The views of a scene show one set of named points, each view turned or mirrored, and shifted as a whole, with a little noise and some points left out.

Scene 1
View 1
q_694: [-1.74  0.59 -4.19 -0.78 -0.33  0.54  4.07 -2.74 -1.71 -1.93]
q_453: [ 1.37 -0.61  0.93  0.16 -1.51 -0.35 -0.81  0.13 -1.38  0.04]
q_627: [-0.09 -1.18 -2.68  1.52 -1.63 -2.37  0.83 -0.58 -1.17 -1.40]
q_927: [-1.88 -1.18 -3.17  0.98 -3.26 -2.96  2.37 -0.39 -2.43 -1.56]
q_268: [ 1.13  0.79 -1.36 -0.99  1.37  2.28  1.71 -2.25 -0.67 -0.76]
q_705: [ 3.54 -1.16 -1.34  2.83  0.31 -2.36 -1.41  0.16  0.50 -0.30]
q_215: [-1.20  0.40 -2.60 -1.05 -0.40  1.01  2.95 -2.24 -1.91 -1.43]
q_553: [ 0.13 -1.07 -1.75  1.30 -1.91 -2.26  0.75 -0.10 -1.52 -1.15]
q_525: [ 0.92 -0.44 -5.73  1.76  1.57 -1.20  3.06 -2.08  0.62 -2.04]
q_512: [ 1.09 -2.83  0.68  3.63 -4.60 -5.43 -2.74  2.41 -1.63 -0.07]
q_916: [ 1.10 -2.24 -0.88  3.29 -2.96 -4.70 -1.72  1.49 -0.96 -0.70]
q_702: [-1.72 -0.44 -2.00 -0.11 -2.37 -1.01  1.92 -0.66 -2.17 -1.28]
View 2
q_916: [ 4.27 -5.53 -0.29 -1.85  0.26 -2.18  1.38 -1.02 -0.25  2.53]
q_694: [-0.42 -1.85 -0.01 -2.32 -1.12  3.64 -2.37  0.59  2.74 -2.98]
q_215: [ 0.77 -0.92  1.05 -0.79 -1.24  1.33 -2.05  2.38  2.66 -3.30]
q_553: [ 2.43 -3.96 -0.15 -1.98 -0.23  0.05 -0.21 -0.09  1.37  0.29]
q_268: [ 2.64 -0.84  1.68 -2.83 -2.02  2.12 -2.67  3.81  3.13 -1.94]
q_627: [ 2.28 -4.03 -0.32 -2.42 -0.36  0.67 -0.14 -0.71  1.31  0.13]
q_705: [ 5.76 -4.22  0.78 -4.37 -1.09 -0.48 -0.26  1.41  1.20  2.78]
q_453: [ 3.86 -2.56  1.35 -0.94 -1.04 -1.79 -0.35  2.71  1.40 -0.16]
q_927: [-0.11 -3.53 -0.74 -0.71 -0.07  1.62 -0.70 -1.27  1.68 -2.07]
q_525: [ 3.09 -4.44 -0.69 -6.39 -1.34  4.00 -1.76 -0.77  2.54  1.44]
q_512: [ 4.61 -6.01 -0.20 -0.60  0.90 -4.22  2.54 -1.05 -1.06  3.11]
View 3
q_916: [ 1.95  1.02  0.25  0.58  0.98  0.08 -0.88  1.59 -0.27  6.20]
q_268: [-1.05  0.82  0.21 -1.04  7.28 -1.89  2.98  2.49  2.14 -2.58]
q_702: [ 2.69  0.34 -1.24 -0.38  4.43 -1.27  3.27  4.43  2.55  0.80]
q_453: [-0.67  2.38 -1.49 -0.34  3.23 -2.00  2.95  1.24  0.52  0.45]
q_512: [ 1.88  2.61 -2.00  0.60 -0.77 -0.96  0.99  1.03 -0.72  6.22]
q_215: [ 1.34 -0.04 -0.48 -0.79  6.66 -1.59  3.48  4.30  2.88 -1.62]
q_553: [ 1.19  0.21  0.81 -0.25  4.61 -0.44  0.57  2.81  1.69  2.01]
q_525: [ 0.67 -1.29  3.62 -0.09  6.98  0.61 -1.43  3.10  2.12  1.57]
q_627: [ 1.73  0.08 -0.08 -0.15  3.99 -0.62  1.43  3.20  1.76  2.13]
q_927: [ 3.62 -0.22 -0.93 -0.19  3.36 -0.51  2.46  4.73  2.31  2.63]
View 4
q_694: [-1.11  0.09 -0.31  1.29 -0.87  4.09 -0.04  0.57  2.08 -3.13]
q_553: [-0.62 -0.19  1.43  2.23 -0.05 -0.42  1.91 -0.60 -0.03 -0.13]
q_702: [-1.32 -0.25  0.91  2.64  0.59  1.65  1.47 -1.38  1.11 -1.42]
q_705: [ 0.02  0.37  1.68  0.41 -2.62 -3.05  2.03  1.39 -1.77  2.42]
q_916: [ 0.42 -0.36  2.42  2.76  0.75 -3.64  3.52 -0.99 -2.00  1.46]
q_268: [-2.60  0.83  0.50  0.36 -4.03  2.95 -0.84  0.72  1.38  0.30]
q_453: [-2.95  0.53  1.82  2.02 -1.97 -0.54  1.44 -1.26 -0.17  2.09]
q_525: [ 2.94 -0.65  0.17 -0.77 -1.55  0.01  0.56  3.64 -0.31 -1.74]
q_215: [-2.12  0.19  0.27  1.90 -1.30  3.60  0.07 -0.07  1.92 -1.73]
q_927: [ 0.09 -0.72  1.13  3.29  1.93  0.59  2.06 -1.14  0.61 -1.94]
q_512: [-1.51 -0.41  3.69  4.77  1.64 -5.15  4.81 -3.38 -2.48  3.12]

In a view up to two points have been moved. Name them for each view, in the order of its rows, or write -.
view 1 | q_525
view 2 | q_215, q_927
view 3 | q_916, q_553
view 4 | q_512
